Each row is a point on a landscape with many valleys, with its height.
A ball rolls from a point to the lowest of its 5 nearest points, and stops where none of them is lower. Distance is the straight distance between rows; heights are no part of it.
z_838: [ -4  29 -14 -45  34   8 -27 -40  -7  -9  31  -5   7  29 -14 -26 -34   7
  31  -1  -3]  h=42.4
z_230: [ 10  27 -15  27  -9  12  -3 -19  -1   2  -5  14  12  17   3  -4  -6   0
  -6  11  16]  h=34.7
z_2: [-12 -48   5 -16   2  -4  13  21   7   4   5   6 -21 -33  15  14   8 -16
   1 -24 -25]  h=33.9
z_147: [ 10  28  -4  -3  14  18  -2  -1  21   4   5   7   5  -4  11 -14   7  12
  12  25   2]  h=26.6
z_826: [ 21  -4   3 -16  19  23  -2   1  22  16   3  31  10 -15  28 -26  43  -8
 -10  18  -1]  h=57.3
z_287: [  2 -20  22  24 -43 -21  12  19  -9 -13 -17 -11  11   3 -12  41  -9 -18
 -14  -2   0]  h=58.3
z_116: [-17 -42  -3  -2 -20 -31   1  28 -22 -22   4 -36 -28 -28 -15  27 -33  17
 -10 -21  -2]  h=31.9
z_917: [-21 -19  -5   1 -17 -34 -12  -4 -22  -4   0 -22 -34  28   2  14 -44  43
   3  -8  -3]  h=33.8
z_962: [  9  39 -17  17  -4  21  -3 -18   1   9  -6  18  30  16   2 -20   3  -1
  -4   5   9]  h=27.4
z_448: [ -9  27  -3 -20  -2 -31 -17 -24 -18  14 -10 -15 -16  42 -13  11 -28  30
   3  10   4]  h=26.7
z_140: [-10   9  -2 -19  32  12 -12 -11  -2  15  21  -3  -1   8   4 -10  -5  30
  15   2   7]  h=10.9
z_27: [ -3  -5  -2  12 -25 -23   2  -6 -21  13 -21 -22   0  43   6  22 -17  14
   2  10  11]  h=19.9
z_760: [ 15  38 -15  15  -4  46  -6 -18  -3  19  21  21  46  12   4 -32 -10 -19
 -17   2  29]  h=31.2
z_614: [  4  48 -26 -13  10  19  -7 -24  17   9  16  -1  37  16  10 -24  -8   1
   3  18  10]  h=26.8
z_457: [  1   1   3  44 -36 -13   1   8  -9  -9 -25 -11  25  34 -13  29 -13  -8
 -16   2  18]  h=24.4
z_307: [  1 -31   6 -31  24  -1  -1  16   4   2  10  -1 -28 -25  24 -15  25  -6
  -2 -14 -25]  h=28.5
z_949: [  6 -25  14  17 -18  -2  12  15  -7 -10 -13   3  10   2   0  37  12 -27
  -4  -3   4]  h=79.7
z_957: [  1 -32  19 -26  33  -1  11   6   9  -5  19  11 -23 -14  15  -2  28   0
   7 -20 -17]  h=31.3
z_847: [-13   0  -5 -19  20 -16   4   5  -7  -3  12 -13 -32  -5 -13  -5 -15  20
   7 -11   0]  h=25.1
z_63: [  4 -10  -7  25  -8   0  14  16  -4  -4 -13  -9  -4   9   3   5   2   8
   5   8   9]  h=10.4
z_302: [-24 -45  13   7 -19 -18   4  19  -9  -6 -19 -10 -13 -21   7  18  -2 -25
  -8 -17 -28]  h=33.1
z_306: [  5 -19  18  11   0 -16   8  32  20 -14 -16  20  19 -19  -6  17  25 -45
   1  -7 -17]  h=21.6
z_748: [  1  40 -13   0  -9   1   6 -18  -5  14 -20  -3  14  30  -3  -1  -3   8
  -8  15  16]  h=53.2
z_408: [-11  12 -13 -38  36   2 -10 -21  17  -4  41  -4  -4   2 -14 -37 -21  19
  11   3   6]  h=39.0
z_900: [ 11  14   4  33 -29   9  15   6  -8 -11 -11   6  15  10 -14   9  -3  -8
 -13   0  17]  h=45.6
z_105: [  8  17  -9  -1  19  20  -6  -1   7  13  14   8  18 -11  33 -19  27  -6
   1  18  -7]  h=27.2
z_341: [-15  -4  -4 -37  20   7  -9  -8   3  -6  45  -5 -13 -17 -19 -32   5  19
   7  -5  -4]  h=41.6
z_61: [ 13  33 -15  19  -2  26  11 -25  -6   8  -9  24  28   0   0 -11  15  -9
   6  15  22]  h=27.5
z_985: [  0   4 -17 -45  27  14 -12  -6  20  11  47   7 -11  -8  12 -29   8   1
  10  15   0]  h=37.1
z_948: [  0  -6   7  10   0   2   5  21   1  -6  -6  -1  12 -20   7   7  16 -17
 -12  -1 -15]  h=71.9
z_602: [-16 -40  -3  -7 -11 -37  -5  17 -14  -6  10 -14 -35 -40   0  13 -20 -10
  -1 -24 -16]  h=32.6
z_308: [  4   0  17  15  -4   5   0   2   3  -1 -17   8  16 -17  -3   5  23 -15
  -9  -3   7]  h=43.8
z_790: [ -6  48 -17 -26  29   9 -16 -37   1   7  10  -1  26  33   5 -14 -15  12
  19  21  -1]  h=29.2
z_648: [  1   4   9 -15   5   6  11   0   9  12  22  -2 -12  -7   2  -6  -8  23
  11   5  -7]  h=18.9
z_404: [ 19   6  -2  12  10  27  -1 -15  15   8   7  33  23 -14  14 -22  27 -14
 -23   8   9]  h=30.1
z_428: [ 17 -11   5 -33  31  19   5   7  27  16  22  21  -3  -6  27 -30  41 -13
  -9  -7 -16]  h=32.9
z_587: [-19  11  -5 -22  -2 -20 -18 -14 -14   3  12 -23 -30  33 -20  -7 -42  32
  11 -23   1]  h=22.6
z_65: [  2  37 -23 -18  13  23 -13 -20   5  11  13  -2  15   2   2 -24 -15  23
  20  22   2]  h=26.9
z_782: [-17 -17 -16   1  -9 -15   6  21  -7  -9  21 -22 -33 -24 -17   5 -20  21
   1 -18  13]  h=31.7
z_950: [  9   7  11  41 -40  -9   3  -6  -1  -6 -29  -6  24  43 -12  16 -15   4
 -18   2  24]  h=23.6
z_250: [ -4   6  -3  13  -5 -15  -1   3  -1   6 -15 -23 -16  21  -7  19 -23  33
   7  10   7]  h=13.1
z_46: [ 21 -12  16   6   4  17   5  -3  23   6   3  41  32 -11  11 -11  65 -37
  -7   3  -4]  h=38.6
z_180: [ 18 -22  25   6  19  12  -2  18  18  -7 -10  31  27 -14  12 -13  48 -51
 -10 -17 -24]  h=12.9
z_227: [ 13  -4  13  36 -24   1   9   5  -6  -9 -15  -2  24   5  -8  19  -5  -7
  -7 -10  15]  h=29.7
z_937: [  8  10  -4  11   0  29  -4   9  14   2   2   8  18  -6   8 -15  27  -3
  -3   8  -2]  h=28.9
z_439: [ -1 -24   1 -14  19   9  -4   2   1  -4  17 -15 -19 -15   4  -3   2  16
   6  -9 -16]  h=27.8
z_83: [ -3 -17   8 -10  17  13  -1  27  23  13   5  28  14 -11  25 -18  48 -36
 -12 -13 -33]  h=24.9
z_775: [  5  -4  -7  26 -33 -27   3 -15 -20   2 -41 -16  21  52  -4  29 -16  13
 -16   1  22]  h=21.7
z_593: [ 12 -17  15   4   5   0  15  13  24  -2  -7  28  17 -15  -3  -1  31 -70
   7 -19 -20]  h=17.7
z_543: [ 16  21   6  30 -30 -10  10 -15 -16 -12 -27  14  22  46 -24   5 -22  -3
 -25  -9  38]  h=27.3
z_397: [ -4 -16   2  28 -19  -6   6  27  -8  -6 -18 -21 -11 -10  -2  22 -12  -5
   0  12  -7]  h=42.3
z_357: [  2 -23  30  15 -10  -5  17  23   2 -13 -28  -6  10 -22  -6  34   6 -47
   1  -9 -18]  h=32.8
z_754: [  2  -6  -1  27 -27  -5   2  -2  -7  -2 -27  -4   3  15  -5  16  -5  11
  -3   5  22]  h=23.7
z_814: [  3  39  -9  -7  -5  -1 -12 -19 -10  16   8  -6   8  18   3  -6 -18  27
  15   4   3]  h=47.9
z_499: [  3  12  -6 -16 -27 -26  -6 -20 -23  15 -24 -18 -27  42 -14  19 -29  30
   0   1  -3]  h=16.0
z_555: [ -6   8  -4  -8 -14 -20  -2  -6 -20  -1  -8 -14 -21  39  -6   7 -23  28
  -2   6  -3]  h=10.8
z_501: [ 24  37  -5  26 -29   4   1 -12 -10  -5 -22  10  25  26 -20   6 -14   1
 -19  10  20]  h=35.6
z_50: [  8 -21  14  19  -4 -11  16  16   9   4 -21  13  -4 -17  -4  23  11 -35
   5 -10 -26]  h=10.3
z_572: [-23 -33   5  -1 -18  -9  11  15  -7  -4  -4 -20 -19 -14  -4  35 -12  -3
   2   7 -24]  h=32.5
z_437: [ -6  -2   7  12   3  15   6   4   5   1   0  -5  -5 -10  13  13   0  10
  13   6  -7]  h=47.4
z_162: [ -6  14 -10  41 -14   5   3  -2  -4   3 -16  -2  14   5  -1  -4   3  -3
  -3  11   9]  h=10.1
z_562: [ -6 -28  10  -9  13   6   3   3  -1 -10   5   8 -11 -19  11   7  17   1
   8  -2 -16]  h=28.6
z_146: [  2 -29  30  30 -22  -9   5  31  -2 -23 -34 -14   2 -12 -11  34  -2 -39
  -8   5  -7]  h=3.2
z_431: [ -9  -5   8 -17  14  10   8   1   7  15  14  -6 -25 -22  18  -6  19   0
  -5   4 -19]  h=24.3
z_196: [-14 -18  -2   4 -19 -30  -1   6 -29 -10   4 -12 -29   2 -24  11 -39  25
 -17  -8   8]  h=33.3
z_971: [ 20  38  -9  19  -7  26   0 -17   2 -10   6  25  20  -2  -5  -5   6 -26
 -34  -7  32]  h=29.1
z_944: [ -4 -34  15  -5   3  -2  16  14   5  -3  -1 -12 -17 -12   6   4   5 -12
   1  -3 -25]  h=39.5
z_200: [ 14  23  -1   3  10  28  -7  -6  15  15   6  24  25  -9  13 -16  26  -8
  -2   4  11]  h=28.7
z_691: [  6  -4   5 -44  21  23 -10  -3  12  16  46   4 -18 -16  18 -30  13   9
   8   6 -10]  h=37.2
z_514: [-13 -23   2 -50  33   5  -2   0   7   3  35  19 -17 -28  10 -34  21  -6
   9 -36 -16]  h=33.0
z_255: [-19 -29 -19 -25   6 -16   1  -1 -14   1  32  -3 -30 -31  -4  -9   1  22
   9 -29   2]  h=35.2
z_385: [ -7 -16  18 -10  17 -11   6  23  -8  -6  -2 -12 -23 -25   6   4   2   5
  13  -6 -19]  h=34.4
z_170: [ -1  16  -1 -19  20  24  -3  -5  10  18  11   1   0 -11  24 -20  21   6
   3   8  -4]  h=26.0
z_914: [ 15   0  15  44 -30  -3   1  13  -7 -24 -13   1  22  -6 -11  26   5 -32
  -4  -6  11]  h=45.3
z_282: [  4  15   2  17  -1   2   4  -4   6   3 -21  -6   0   5   1   4  -1  22
   7   8   1]  h=29.0
z_28: [ -8  19   2  -1   6  -3   5  -9   3   2  -5  -4 -15  21   0  -8 -22  20
  12   3  -1]  h=27.1
z_502: [  9  -1  -2  -2  13  23   4   6  12  15   9  33   6 -20  18 -21  27  -1
  -6  15 -10]  h=35.7
z_450: [  8  21  -8 -15  22  23  -4 -11  15  20  10   1  30  -2  11 -21   4  14
   8  28   6]  h=26.5
z_530: [-20 -27  -2  -7   4 -14   6  21 -13 -21   0  -7 -38 -20 -10  19 -19  12
   5 -12  -7]  h=32.1
z_647: [  7 -18  17  22 -24 -11   6  16  11 -11 -28   4  15 -21 -12  20   9 -41
  -8  -3  -7]  h=38.5
z_628: [-12 -29  -8  10 -11 -27  13  13 -11   2 -21 -23 -19  20   7  20 -24  10
  -5  12  -3]  h=26.4
z_924: [ 14  24   4  42 -17  18  11  -8   6  -2  -8  20  28  -2 -23   9  -9  -9
 -19  -6  29]  h=67.0
z_891: [ -7 -19  -7 -38  26 -11 -12   5   7  -7  23   6 -27 -22 -20 -24  17   8
  -2 -19  -6]  h=41.5
z_118: [-23 -22 -12 -15 -13 -33  -2  -3 -20 -15  12 -16 -31  -9  -9  -1 -26  27
   1 -20   6]  h=33.2
z_465: [ -3  24 -12 -37  34  16 -23 -26   1   7  43  -5  -6 -10   6 -44  -8   9
  22  14  -3]  h=36.6
z_403: [  0 -18  22  39 -34 -23  10  11 -14 -20 -23  -8  19  10 -27  32 -14 -13
 -11  11  10]  h=36.3
z_314: [  0  36  -6 -26  33   3 -19 -32  10  -1  19  -5   0  14  -8 -30 -10   7
  19  14   3]  h=33.7
z_446: [  4  22  -5  19   3  18   0  -1  12   0   0  20  19  -2   7  -4  11  -9
 -16   6  21]  h=27.7
z_151: [ 10 -21  11  -4  23   3  -7  24  10   7 -11   5   0 -13  14   3  42 -33
   7 -13 -19]  h=23.2
z_524: [ -5  32 -22 -36  11   3 -22 -34  -7   1  14 -11  -8  28  -2 -12 -23  13
  17   2  13]  h=44.7
z_528: [ -7  17 -10 -15   0 -16  -3  -4  -8   1   0 -23 -22  14  -7  -3 -28  26
   4   2  11]  h=9.6
z_942: [ -4 -28  14  15 -14 -14  14  20   0  -1 -17  -7  -5 -22  -1  24   5 -24
   6   9 -10]  h=44.2
z_807: [ -6  25 -13 -29  26  -1 -19 -20  -4  -8  13 -14   0  23 -24 -22 -28  26
  15  -1   2]  h=39.4
z_295: [ -4  -9  16  19 -27  -6   6  13  -4 -14 -24 -13  -1  -8   0  27   4 -12
  -2   4   5]  h=72.3
z_451: [  4  29  -7  27 -15   7   9 -18 -13   2 -20   3   7  17   0  10  -6  10
  10   7  21]  h=32.0
z_629: [ 12  -4   2   8   7  12   0  -5  10   7 -10  22  12 -14  17  -5  44 -18
   0   8  -1]  h=35.3
z_108: [  0  28 -16 -20  26   4 -24 -14  -3  -5  22 -16  -1  15   1 -15  -7  29
  10  17  -2]  h=28.8
z_36: [  1  12  -9   4  -8 -18   0  -6  -1  14 -18  -3  -1  23   9  12 -17  23
  -2  11   4]  h=16.4
z_722: [-17 -47 -14 -25  -4  -9  -3  16  -6 -19  11   5 -37 -43 -11   8  -8  10
   0 -35  -4]  h=32.7

Two balls start at each pair of points below. Name the first point that both come to, or write -.
z_200 and z_147 | z_170
z_950 and z_403 | z_775
z_838 and z_985 | z_170
z_65 and z_937 | z_170

Where does a ball stop that starts at each point below?
z_341 | z_140
z_760 | z_140
z_826 | z_140
z_629 | z_140
z_501 | z_528
